Each row is a point on a tangle of strands that fork, close into loops and nearly touch. The rows are in no order.
Points whose rows are less than 59.7 apart are linked; no others are. Some points are linked to none.
Tasa: [  0  -1   0  17 -38 -16  21  -1 -15 -12 -18   0 -22  -2 -18  15  -4  27
 -10  -5  -9 -16]
digo: [-16  17  10  13 -26  15 -13  13 -12   9 -14  -3   5  -3   6 -27  -5  21
  -4 -16  -9 -38]
Lovob: [13 -7  9 -3 -1 14  1  2 23 10 35 11  2 15  8  1 25  4  7  7 20 14]
Norof: [ -3 -35  -7   1  21 -17 -17  12 -13 -24 -16 -17  -4  -9 -18  25  16  -1
  18  48  22  -3]
lifo: [  8  11 -16 -20 -28  14  15  -7   4  13   8  22   6  -5 -17 -37   1 -13
 -22  -6  -6 -28]
noto: [ -2 -24 -26  -3   1 -28   1   9  12  -5 -25  -2   6  -4  -4   7  18   2
  15  24  28   6]
mugak: [  5  20 -21 -17  -7  31  -9   5  -8  -6  20  16  14 -34 -10  -9  13 -16
  16  10 -48 -18]
doto: [  7   6  -3 -14   7  17  11 -13   9  23  15  16  14 -25  -8 -19 -22 -26
  17 -28  -4  32]
zok: [ -8 -22  -4   0   8 -14 -14  -6  38  18  32  -4  22  -6 -19  19   0 -27
  38  32  10  23]
vugod: [  1   0 -13  -4  -7  22   4  -6  15  24   4  14  16  -9 -15  -4   2  -7
  21  -4  -7  28]
Kifu: [ -2   2  26   8  19   4 -32 -11  -9   6 -33 -13  11   9  15   2 -39  18
 -21  17   6  20]
vamim: [-18 -12 -14  10 -13  -6  -1  12   1  -6 -43  -3  10   4  -7  14   5  28
  12  12  -4  10]
niku: [ 15  36 -19  -6  25  18  -5  18 -22  -4   6  13   8 -18  -2 -16   7 -18
 -10 -16 -16  -4]
mevu: [  2  14 -12  -7  -2  22  -4   4 -20  -7   1  23  -2 -26 -11   9  14  10
   7   8 -25  -4]
zof: [ -9 -31   3   5   6  -9   2   7  -5  -8   0   2 -24  -6 -24  -1 -14  -6
 -14   0  33   2]
tak: [-17 -23  -3   6 -11 -18  -1 -15  31  17  39  -2  16  -2 -30   8 -16 -32
  21   4  18  15]
Kivin: [  4 -19 -22 -12   5 -38   1   1  10   0 -12  -4  15  -5  21   1  22  -2
  -2  33  44 -11]
nel: [ 16  28 -12  -2 -27   2  15   2  -3  -8  39  20  11  12 -11  -5  26  11
  -7  -8  -5 -20]
fufu: [ 19  -7  14 -13  16   3  19   5  10   4  43  -5 -19   4   3  -4 -12 -27
   2 -19  28  28]
duf: [  3 -19 -26  -4  -9 -10  16 -12  36  26 -15  -4  31  -7   6   3  10 -20
  26   8  14  32]
Defus: [  3 -17 -13  -4 -24 -13  29 -29   9   0   7  -3 -25  -8 -39  -5  11 -10
 -18 -16 -14 -19]
noni: [  9   7  -3 -17  24  17  -8 -19  -1  -6  40  20  -4 -15   2  23  13 -21
  29  -4 -30  25]
beg: [ 22  41  -7   6  19   0  -4   1 -35 -28  18  17 -17 -17  -5  11  20   1
   2   4 -13 -16]
suv: [-13   9  16   8 -10  19  -7  27  13  -2  -2  -2  24  23  16  16  11  38
  13 -11 -20   6]
dof: [  3  16  -3  -7  26  11   5  10 -19  -1  -1  15  -5 -10  -2  -6 -13  -4
  -9 -31   1  12]
Pekab: [-24  26   0  22  21  -7 -12  10 -31 -14 -12  -3  20  -6   3  16 -45  22
 -21  -4 -26   2]
bop: [  7 -22  23 -11  13 -14   3  21  13  13  -8 -38 -19  48  16   1 -30   3
  11  11   3  22]
nuvi: [ 12  24   9   4  -1  10  -3  11  -3  -9  29  20   4  16  12  -8  24  24
  -5 -11   4 -11]
vev: [ -6  13  -3   5 -15  26 -17  15  -8   1 -20   0   7 -28   2 -23   9  20
   8  18 -15 -35]
Seke: [ 16  18 -24   7   3 -22   8   8 -14 -17  29  12 -14  -8 -29   3   3 -21
 -14  -7  13  -1]
Mez: [ 11  16 -21 -12  15   3  -6 -18 -10 -25  49  19 -12 -17  -8  20  22 -37
   6   9 -24   9]
boton: [ -9 -22  -8   4 -20 -23   8  -7  16   1  55  -4   1  10 -31   6   2 -26
  -5  -8   8  -2]
deba: [ 27  42 -16  -5  18  18  -4   5 -32 -16  13  17   4 -24   0 -14  20 -16
  -1   7 -20 -35]
kad: [  8  10  32  -5   3  29  18 -11  -1  22 -11  -5  -7   5  33 -35 -11   0
  -4 -20  16   1]
solur: [  8  16  20   2  24  -1 -33  -5 -20 -28   3   1 -18   0   4   4 -11  18
 -18   3  17   0]
gumuk: [ -2 -12   5  -2 -11   4   3  10  19   0  -1   0   8  24   2  18   6  18
  12 -12  -5  21]
zer: [ -1  -1   7  10 -16  -4   0 -19   2   2 -16   3 -11  19   9 -28  15   8
 -18   5  27 -19]
reb: [  4 -31  17  -8  12 -23 -11  18   1  -2 -23 -23 -20  29   3   2 -22  -2
   5  11  24  14]
kufir: [  4   5  34  -4  31  17 -18  -8   2   9 -16  -3  -5   3  23  -1 -20  19
  -1   2  16  19]
rutuk: [-13  -5   7  22 -36 -15   9 -14  -8 -10 -49 -13  -5   5 -10   9 -11  28
  -4 -10 -14 -18]
Mivob: [-16  25  -4  -7  24  26 -14  24 -16 -10   7  -2   1 -39  12   5   0  -1
   6  -3 -50 -18]
gisu: [ 12  11  41   0  18 -11 -16  -6   2   5   7 -23 -15  41  31   1 -43  17
 -17  -2   2  16]
Nimeg: [  4 -12 -11  11 -16 -25  16   6 -11 -21  44  -5 -11   3 -30   9   1 -18
 -11 -20   8  -4]
buzi: [-11 -27 -15   5 -26 -17  11 -15  39  26   3   0  14   5 -14   1   1 -25
  26   4  12  21]
meki: [ -2  -2  -5   7 -48   6  25 -15  16   8  -3   6   4  17  -4 -14  34  10
  -7  -6 -13 -31]
mar: [  4   3 -22  -6 -18   4  11  -5  21  25 -17   9  33   8  27 -22  42   5
   2  16  16 -14]
pono: [  7 -28  19 -18   4 -12  17   5  22  -2  31 -21 -19  19  -9   5 -13 -26
   8 -26   1  19]
saze: [ 12  35  16   5  16   1  -5  11 -14 -14  20  11   2  30  27 -10   7   9
 -18 -28   1 -10]
satip: [  1  22 -19  12 -26 -10  26   6 -18 -14   2   3  -9  -3 -22  13  -6   2
  -1 -24 -18 -11]
lof: [ -4  15  22  -2  42  23   5  18  -8   9  -1  -2  18   1  32   2 -36   8
 -11 -16 -11   8]
dav: [-14   9  -1  25 -25   9 -31  13 -10   2 -38  -9  21 -14  11  -1  10  31
  18  13  -8 -26]
momit: [ -5 -20   4  -7 -10 -11   6  16  16  -7  18  -4 -12  19 -18  19 -10   0
   9 -24  -4  25]
Megum: [ 14  -6  19   3   6 -11   0 -13   7   5 -27  -6  -3  18  27 -24   8   3
  -2   5  43   4]
badof: [ 12  -1  27  -1  18 -19 -20   9   6  23   0 -37 -14  54  20  -1 -48  15
   1  24   1  26]
zibob: [-14 -15   6   1 -30   9  18  -9   6  16 -28  -2   2   1   4 -30  20   8
  -8 -21 -22 -38]
gava: [  7  42   7  18 -17   0  -8  18 -32 -16   7   7   9  -3   1  11   4  34
  -2 -15 -15 -24]
fira: [  7   9 -26  -7 -21   4   9 -11   0   6  25  23  -2 -22 -33   2   5  -2
  -5  20   3  -5]
meba: [-14   2  21  -4   6  33  16  11   9  34 -18 -14  -3  -8  33 -30 -20  -8
  -4 -26  -7  -9]
leb: [-23  32  -6   6  34  15 -10  24 -28  -9  -6  -1  10 -26   3  18 -26  11
  -2  -1 -39  -4]
gapum: [-20  -4 -16   2  -2 -17 -23 -27  36  17  32  -2  17  -9 -21  30  24 -28
  29  38   1   8]
kina: [ 13   3  -1 -11  13   0   6 -15  14  17  46  16  -4 -12  -9  -6 -11 -31
   5 -15  15  27]
todu: [  9 -15  15 -22  27  17  -8 -11  16  -3  33   2 -14  -4   6  27   0 -19
  36  10 -17  40]
mufib: [-22  19  17   3  26  19 -10  22  -9  20  -6 -10   7 -13  35 -26 -32  -1
 -19 -23  -5  -9]
sop: [ 20  33 -14  -5 -25  12  14   7 -14  -2  18  19  12  -4  -5 -33  10   5
 -16   0  -9 -34]
Nadat: [ -7 -13  -4 -12  17  19 -10  -3   3  -2 -29   7  -2 -13   3  24   9   8
  25  15 -23  21]
noru: [ 16  14  37  -4  18   0  -2   5   5  -8  22  -9 -10  43  32  -4 -13  12
 -12 -22  11   5]
vuder: [  3   2 -28 -14   5 -16   2  -7  15   9 -20   8  21 -10  30  -8  43   4
   0  36  30  -9]
Bos: [ -5 -20  -9  -8  14   1 -11  -4 -11 -20  36   6 -14 -28 -33  26  14 -20
   0  34   4   4]
Gek: [  1   2 -22 -10 -36  -8  23 -31  17  18  16  15  -3  -3 -31 -16   1 -28
 -19  -5 -15 -17]
Tevap: [-13 -21 -20  -1  -5 -18  12   7  15   3 -56  -7  15   8  16   4  -1   8
  20  -9   0  17]
Kor: [ -4 -31 -11  15  -9 -30  -9  23   2 -20  -9 -16   6   7 -19  21  17  10
  19  30  20   0]
Poris: [ -2 -29   7   3  -2 -21  16 -24   6 -10 -10 -12 -35   0 -26  -5   9  -3
 -26 -15   0 -19]
mige: [-18 -11  -3   4 -10   0   3   3   3  16 -56 -19  18   2  29 -10  -1   7
   5 -11  -3  -6]
Tizi: [-12   3  -8  22 -35 -12  -8  -4  -8  -6 -52  -7  13   1   5   1   7  34
   7   2   2 -16]
Sula: [ 29  31 -29   1 -16 -12  17   8 -18  -4  21  23  -2 -21 -30   4   3  -7
  -6  12  -3 -16]
fon: [-12 -16  23  10   3  -6 -18 -25  -5   7 -39 -21   9  17  17  -2 -44   6
 -31  -1 -14   9]
zef: [ -8 -13   1  -9  25  23  -1   9   2  10 -28   8   1 -15  -1  10 -16   4
  11  -1  -3  31]
vevu: [-13   0  21  12  -8   8 -26   1   0  12 -35 -18  19  15  31 -11  -8  23
   0 -11   2  -2]
Bet: [  1   6   7  11   3 -10  -9  11 -17 -29  11  10 -20  -1 -19  18  -3  21
  -6   2  14  -5]
liku: [ 20  28   8   2  42  -8 -25   2 -31 -35  20  11 -25  -2   1  10  10  -1
 -14  -2   7  -6]
Bilo: [ 13   3  29   3  12  22   4  -7   3  20 -26  -6   2   3  28 -19   0   6
   7   5  31   9]
Sefet: [-13  -9   6  -7  22  16   9  -2 -11  11 -26   1  -8  -6  -2   1 -36  -3
 -16 -24   1  22]
Fom: [ -5 -15  -4   8  -9  -9  -5   7  14   6  23  -4   5   8  -7   7  32  -7
 -21  42  38 -20]
lig: [  7 -38 -27 -17  -7 -32  27  -8  29   9 -22 -21  15   1  16   0   6 -27
  15   3  13  23]
Goz: [ -6  10 -14   0 -17   9  18  13 -11   4  -4   5   6  -6  -8  -6 -11  -6
  -6 -39 -32  -5]
minom: [  9 -37  -7  -6  -4 -14  34 -18  24  16 -22 -15 -13   3   4 -14   4 -29
   3   1  23  12]
famuk: [ -1 -15 -15  -2  -2  12  -8  -2  15 -12  -6  14   3  -8   0  33  33   5
  33  22 -26  25]
losi: [  2 -16   3  -2 -18  -2   9 -33   9  14 -34  -2  -8   9   7 -32  23  -1
 -17 -12   0 -32]
fovig: [  4 -40   4   4  12 -26 -28  14 -17 -16 -23 -22   5  11 -13   4  -3  -7
   3  39  43 -15]
Genap: [ -4 -24  16   7  -3 -21  -8 -10  -8 -23 -10 -14 -33  11 -15  -7 -17   1
 -23 -10  20 -10]
kodo: [-18  10  15  21   5  -5 -14 -15 -22 -15 -19 -10   6   8   7   3 -49  17
 -36 -15 -16   0]
vuz: [  5  28  13  19 -17  -4 -15   6 -18 -22  -3   6  -8   0  -6  23   0  47
   0   6   1  -8]
gata: [-10  18  -1  -9  14  33 -14  -4 -31 -23  -4  12 -12 -19  15   7  12  -5
  12   3 -40 -10]
pibis: [  0  -4 -13   2 -39  -5  12 -16  36  25   0   1  12  23   9 -17  43  -1
 -10  11   7 -18]
lidu: [-22   3   5  -1  -4  29  12  19   5  23  -8  -3  10 -13  10 -16  -4  -5
   1 -31 -20  -3]
ved: [ -8  -6 -11  -3   1   0 -10 -24  -5 -20  46  11 -19 -17 -17  31  17 -25
  13  30 -22   7]
Mesir: [ -1 -21  -6  -4  17  -3  -5   5 -12 -14  32  11 -17 -17 -28   5   0 -14
 -18  19  33  -4]
daba: [  8  21  24  -9  40  10  21  15  -2   4  15  -8  -2  17  23   3 -34  -5
  -7 -22  -5  34]

A piece is two or more points that can be reached from each other along the links. Count, over all rows, the pieces, the separate loops (a circle has one, a figure eight two, a Y none), the forks (points with three links) and the tips (points with one).
pieces | 5
loops | 0
forks | 4
tips | 14

A tip is a point with one link. Name the tips that can be reached along the links from each point below, in the order of the rows.
saze | reb, todu
kodo | digo, mugak, vevu, fovig, daba
pono | vugod, suv
Nimeg | fira, gapum, minom
dof | gava, famuk

Name the points in between on the shortest way along the links from the first point to the second, in order.
noto, Bilo | Kivin vuder mar pibis meki zibob losi zer Megum
reb, todu | bop badof gisu noru saze nuvi nel sop lifo Gek Defus Poris Genap zof Mesir Bos ved Mez noni
digo, Kivin | vev dav Tizi rutuk Tasa satip Goz lidu meba kad Bilo Megum zer losi zibob meki pibis mar vuder
mevu, Bilo | gata Mivob leb Pekab kodo fon Kifu kufir
Bet, famuk | solur liku beg deba niku dof Sefet zef Nadat
